A landscape with many peaks, sampled at points; each row gives a point and its height.
From any point a climber steps to the highest of the 2 points nearest to it. It stops when none of these is higher. Distance is the straight distance between rows; heights are no part of it.
Q769 height 1.95: [9 6 -9 3 12 -11 -1 -10 -5 -19 -19 6 -24 7 -1 -15 -7 8 8 6 -2]
Q425 height 0.92: [8 3 18 7 -2 -20 -2 22 0 -36 -8 2 1 9 10 9 8 -7 -3 -21 49]
Q905 height 4.36: [-11 4 -15 -4 40 5 30 -45 -7 23 8 -11 -15 -13 4 -7 10 16 7 8 -27]
Q963 height 5.28: [0 -1 19 -13 -3 -16 -26 14 27 10 -21 -19 10 7 6 26 4 4 21 -6 35]
Q156 height 1.77: [-5 -6 15 0 14 -14 6 -4 -5 2 -14 6 35 -4 19 -1 14 0 19 10 14]
Q461 height 5.95: [-3 -3 21 -13 7 -21 -1 1 36 13 5 -6 7 7 5 30 6 8 14 -11 -24]
Q87 height 7.19: [-20 6 9 2 -5 1 -28 1 6 11 -25 -12 -7 2 -7 -5 -24 -10 -16 6 11]
Q641 height 3.35: [23 0 18 -2 -6 1 -12 39 16 -18 -40 14 23 10 19 7 20 -6 24 -21 44]
Q988 height 2.76: [8 8 -6 23 -14 2 1 37 -26 -13 4 -7 -9 7 -22 0 -7 -2 -11 1 21]
Q668 height 4.97: [-16 -10 7 -17 23 -8 38 -47 19 29 8 -24 -2 -11 -3 9 10 17 20 1 -26]
Q582 height 5.02: [-1 6 -4 -5 -8 6 4 -12 -4 0 1 18 -3 -22 15 3 5 10 10 7 -24]
Q981 height 2.60: [3 -2 2 18 -22 21 7 15 -18 1 12 -17 5 9 -6 18 -4 5 -14 8 -15]
Q70 height 6.33: [-24 12 16 -10 -2 -25 29 -22 21 16 -4 25 -5 4 24 6 21 -11 22 -2 7]
Q80 height 3.08: [-2 6 -23 13 28 -16 42 -17 -12 -21 14 -1 -1 -11 21 -15 11 -4 -4 -7 -13]
Q772 height 5.50: [-11 9 15 -13 -19 4 -5 -2 13 11 15 6 4 -15 -2 0 1 -10 15 9 -19]
Q157 height 3.66: [33 2 -2 10 -7 5 -3 27 -4 -33 -30 35 12 12 27 -3 21 -19 31 -21 23]
Q433 height 4.12: [12 -8 15 -14 -12 9 -23 30 9 -1 -40 -10 15 3 6 7 14 2 12 0 51]
Q409 height 2.00: [24 -8 3 9 -14 8 -27 50 -19 -27 -10 -4 15 -9 -1 2 6 -8 -15 -18 50]
Q380 height 3.02: [-10 16 15 16 -13 11 -25 24 -13 -1 -19 22 -15 0 2 6 -2 4 13 0 11]
Q771 height 5.77: [-15 -11 2 -37 23 -7 24 -52 37 39 32 18 -3 -6 4 15 23 28 14 -8 -34]
Q992 height 3.44: [5 3 -1 10 32 -20 -13 -5 9 -14 4 -8 2 3 18 10 8 -13 15 -19 -6]
Q529 height 5.08: [8 4 -27 5 -19 17 -28 16 -25 -3 2 -2 3 -9 -23 -12 -17 0 -16 19 8]
Q619 height 3.47: [-6 -6 -16 -11 3 3 -6 -25 1 26 17 -25 14 3 2 6 -7 6 -12 23 -12]
Q108 height 6.45: [-15 -4 -1 -20 16 -13 29 -42 9 8 10 32 -8 -6 10 -10 10 13 -5 9 -17]
Q821 height 5.59: [-9 -4 -2 20 -5 25 -35 13 -20 10 5 -10 -6 -3 -16 11 -31 -12 -26 -5 -11]
Q35 height 2.71: [-4 18 17 8 -12 0 7 15 0 12 -10 1 -12 20 -11 -1 -4 6 18 10 6]
Q974 height 5.68: [-17 -1 17 -15 -9 -12 0 -3 32 21 1 -33 2 11 -14 -6 -10 -8 4 12 1]
Q975 height 5.49: [-3 -6 13 3 3 9 9 1 -16 -13 12 5 -1 -7 -22 -16 -10 11 -4 3 -29]
Q89 height 7.17: [-8 -18 7 -12 -7 12 -17 -12 13 14 27 1 1 -1 -21 -17 -16 -9 -21 -1 -23]
Q219 height 4.14: [6 13 -34 9 20 -3 28 -1 -7 -10 16 27 -1 -15 15 -23 10 -14 -16 3 -17]
Q684 height 3.74: [10 0 -7 27 -9 4 11 18 -32 -17 -4 22 -5 -9 -10 -7 1 -21 -20 -11 22]
Q469 height 8.90: [14 10 7 6 -20 29 -19 49 -7 -4 -28 -1 -11 12 -13 -10 7 -10 2 -1 61]
Q120 height 7.35: [-6 -4 -23 -2 12 8 15 -20 -3 0 34 7 -9 -10 7 -7 -4 12 -23 13 -26]
Q164 height 7.71: [-22 -2 -12 -19 -3 6 7 -15 12 8 20 -19 0 -14 -9 -13 -21 24 -3 7 -39]
Q679 height 4.78: [18 0 13 0 -9 -1 -7 17 19 -10 -14 1 -9 25 0 17 20 4 24 -11 -7]
Q940 height 3.79: [18 0 2 10 -4 -4 30 -10 -4 -8 -27 4 -2 4 17 -2 29 -12 14 1 6]
Q731 height 7.14: [-30 9 1 -18 -6 3 32 -35 19 33 22 0 -22 4 -12 2 -15 28 1 16 -22]
Q726 height 1.17: [38 -14 -5 9 -7 -1 -27 19 -18 -35 -26 8 5 6 6 2 13 -14 -8 -16 35]
Q378 height 0.62: [9 -1 14 -3 7 -29 5 3 14 -15 2 -14 16 17 13 20 14 -8 8 -6 32]
Q579 height 3.80: [19 15 -14 22 9 -6 5 -1 -32 -20 -2 10 -5 -11 -7 -12 8 -28 16 -10 16]
Q789 height 5.51: [-6 4 38 -12 -18 -16 10 16 33 9 -12 -3 8 0 9 0 14 -21 22 -16 20]
Q205 height 6.84: [3 3 -7 -16 12 -22 18 -19 17 -5 14 -21 1 -1 6 20 13 32 17 -4 -19]
Q47 height 5.44: [5 4 20 -3 -11 -4 -11 10 26 7 17 -13 -9 22 -8 31 6 1 19 -7 1]
Q631 height 7.39: [-29 0 -23 -17 -8 25 6 -34 5 34 40 -25 -2 -15 -11 -5 -43 9 0 3 -41]
Q182 height 4.33: [-15 -10 -4 -3 -8 8 -13 1 8 17 28 -34 23 3 -14 8 -32 4 -12 13 -4]
Q720 height 6.52: [-10 7 6 18 5 -1 -24 27 -16 -5 -28 -17 -3 0 5 -7 -14 -15 -17 -7 23]
Q944 height 4.56: [7 -9 -9 26 -12 17 -5 0 -19 3 4 13 -3 -3 -2 -6 3 -27 -25 -1 -4]
Q279 height 6.90: [-13 -11 -13 6 9 8 -10 -7 -10 12 33 8 -5 -7 -15 -24 -33 -7 -34 -4 -22]
Q916 height 6.49: [22 5 6 8 -6 7 -21 38 -19 -21 -41 13 -9 5 5 -3 5 -16 7 -15 71]
Q620 height 3.27: [7 -4 10 6 -6 9 -14 57 13 0 -13 -3 7 26 5 -1 7 -5 -8 -7 31]
Q395 height 6.99: [40 6 -19 18 2 1 15 5 -14 -23 -25 27 0 19 11 -11 22 -17 27 -4 10]
Q68 height 3.78: [28 -5 -14 -3 9 4 -25 -11 -12 -13 -4 13 9 -6 0 -13 14 -12 6 -1 -1]
Q880 height 3.92: [-22 0 -15 -10 37 31 36 -54 -2 24 36 4 -18 -21 14 7 13 34 0 -8 -31]
Q470 height 7.38: [-13 6 -2 -16 -10 -5 10 -12 20 16 -2 -6 -17 6 -8 -9 -13 26 -2 15 -23]
Q432 height 6.34: [-23 4 17 -4 -3 -16 -9 6 9 19 -19 -28 5 3 4 6 -8 -8 15 0 18]
Q79 height 6.04: [-19 -16 5 -38 9 -2 21 -48 34 49 31 -11 1 6 -14 22 1 27 -2 8 -29]
Q193 height 5.94: [11 -13 4 7 14 -10 2 -10 16 -3 21 -1 -3 18 -3 6 -2 -3 -29 2 -11]
Q835 height 6.72: [7 -10 -22 -4 -16 15 -14 -13 -16 1 3 3 6 -25 -23 -27 -16 -7 -23 10 -13]
Q284 height 3.15: [27 9 -18 30 -3 10 3 34 -24 -20 -16 17 6 23 6 0 17 -17 11 2 28]
Q947 height 1.94: [-2 13 -4 12 14 -25 20 1 -20 -24 9 -2 10 -4 13 3 10 5 5 2 7]
Q585 height 4.89: [-13 4 -19 -15 11 -6 18 -29 32 18 10 -18 -2 -11 7 -19 -1 -5 -7 7 -19]
Q962 height 6.91: [-31 14 13 -16 7 -22 35 -33 20 25 14 15 -21 1 1 1 10 9 10 9 -13]
Q559 height 4.96: [-6 2 -13 6 26 -13 1 -2 -12 -11 -3 31 4 -12 25 -12 0 -9 -12 -8 -14]
Q764 height 4.99: [8 -3 14 9 -6 1 -16 3 -26 -27 4 15 -4 -19 -22 -12 -9 3 -6 -13 -4]
Q126 height 3.49: [3 2 -22 7 -20 11 -12 7 -18 -12 12 -7 10 -13 2 13 -2 12 -25 12 -8]
Q356 height 5.06: [-2 -2 5 -6 -24 9 -11 24 15 4 10 -33 16 2 -12 -1 -15 -9 1 8 -1]
Q427 height 6.11: [-16 -9 -4 -5 -19 21 -1 -4 -31 2 19 -2 6 -10 -29 -7 -29 20 -18 11 -34]
Q943 height 7.08: [-27 -13 -20 2 -12 30 11 -33 -9 24 40 -21 12 -16 -9 4 -37 11 -34 8 -26]
Q311 height 2.41: [21 11 4 -2 -6 -5 -29 -1 6 -18 -1 11 -6 -2 -3 -3 9 -19 0 -6 32]
Q229 height 5.31: [13 -11 19 8 -3 3 -1 -5 1 -8 -6 -1 7 7 1 -2 7 -12 -20 3 2]
Q705 height 4.19: [5 -2 -5 -1 19 -7 3 -13 16 3 -1 14 1 3 26 11 20 1 13 -8 -20]
Q227 height 5.27: [6 6 8 -14 8 -19 7 -26 30 10 5 -13 -5 4 -5 -9 2 -6 11 1 -1]
Q615 height 4.16: [10 9 17 16 -4 0 -3 23 12 -5 -26 7 -14 27 7 9 13 -12 23 -24 24]
Q570 height 4.13: [24 -12 7 8 -8 10 -20 32 -20 -24 2 19 1 3 -18 1 7 -4 4 -10 -5]
Q929 height 7.59: [-5 1 5 -8 -21 10 1 -15 -5 4 10 -10 -7 -7 -20 -13 -15 -8 -21 16 3]
Q778 height 2.57: [-13 -2 -5 -19 2 -11 6 -9 1 7 -2 -17 24 -10 20 5 6 4 -3 14 -7]
Q594 height 5.18: [0 10 5 10 -8 -13 22 -15 19 4 -26 12 -7 14 29 7 20 -21 28 -3 22]
Q571 height 0.33: [23 -1 -14 19 -4 -12 -7 6 -14 -31 -17 9 -6 0 17 18 14 3 -10 -8 14]
Q441 height 5.15: [-9 -1 39 -9 -33 7 2 29 28 11 -23 -16 6 13 6 14 7 0 5 6 26]
Q379 height 2.91: [3 2 -21 0 25 4 16 -28 -17 16 -8 -11 -5 3 11 3 16 5 5 20 -16]
Q926 height 3.94: [9 -9 7 -7 -5 4 -13 28 15 6 -18 -6 15 22 8 3 13 2 6 13 6]
Q951 height 5.80: [-10 12 23 -15 -17 -8 3 -5 17 -6 -1 19 0 -8 15 -2 8 -15 18 -8 7]
Q443 height 8.45: [-10 1 -15 -22 19 2 16 -29 6 -4 31 -6 2 -23 6 3 2 30 9 -2 -35]
Q714 height 5.71: [-11 0 0 18 13 -6 -8 22 -20 -13 -9 -3 10 -13 10 -5 -13 -6 -16 -6 -9]
Q912 height 1.25: [-4 3 6 16 4 -26 18 17 -12 -22 -17 7 15 -2 18 -6 -1 -15 1 -8 28]
Q77 height 2.66: [19 -11 6 9 -17 18 -28 37 -7 -9 -5 -10 6 12 -9 12 -6 0 -29 -5 35]
Q634 height 2.16: [-2 2 14 24 -31 23 -2 34 -12 9 7 -1 -8 20 -24 -2 -17 -4 -17 4 -4]
Q701 height 2.99: [-2 10 -23 -1 -13 0 -19 25 -11 -2 -11 8 -1 13 1 -8 -3 6 -2 26 5]
Q753 height 6.58: [-14 -15 9 -15 23 -13 13 -30 15 19 32 1 3 10 -4 3 -12 16 -21 6 -18]
Q51 height 4.49: [14 2 -17 21 -19 17 -22 44 -29 -21 -41 24 -13 -3 -7 -7 5 -15 -3 -13 35]
Q875 height 6.22: [-9 -1 -13 7 13 4 -24 -11 -25 6 17 -10 -7 -12 -21 -1 -31 0 -13 2 -7]
Q520 height 8.28: [18 6 -20 11 8 13 -5 -17 -30 -5 15 2 -9 -17 -14 -11 8 -18 10 -2 -15]
Q213 height 6.88: [-23 -9 -9 -10 19 15 19 -36 5 21 33 3 -20 -1 5 1 -15 21 -33 -1 -39]
Q449 height 2.67: [15 5 -9 9 21 -16 -7 11 -3 -26 -23 -2 -2 0 16 -11 2 -4 23 -19 3]
Q237 height 2.25: [-1 17 12 4 1 -17 5 -8 -3 -11 -34 5 -17 13 -9 -7 4 -2 29 6 24]
Q512 height 5.56: [-5 -10 17 -15 9 -7 24 -24 4 15 0 -26 10 5 -10 13 12 28 23 10 -27]
Q550 height 6.26: [-11 -18 17 -25 4 -8 3 -19 35 23 19 -5 5 7 -14 20 -3 20 -7 4 -36]
Q986 height 4.72: [-6 -3 6 -11 21 -7 0 2 -7 9 9 17 7 6 -13 -11 -5 5 7 18 -18]
Q210 height 3.43: [13 0 -9 28 -10 15 -32 37 -32 -21 -28 -2 -6 -19 -27 -8 -19 -10 -17 -15 31]
Q596 height 3.38: [10 2 -2 7 -5 9 -24 29 -10 -21 -39 30 -5 -6 9 -5 1 -5 13 -3 8]
Q59 height 5.74: [-14 0 4 -23 25 -37 16 -26 25 3 4 4 6 -10 24 16 8 27 8 -9 -11]
Q310 height 6.71: [-6 -10 -36 -4 -13 29 -1 -11 -14 9 39 -16 -2 -19 -21 -13 -40 13 -30 8 -38]

Where does a climber stop that starts at each point below?
Q926 | Q443
Q425 | Q87
Q634 | Q443
Q771 | Q443
Q615 | Q443
Q156 | Q432
Q769 | Q951
Q571 | Q951
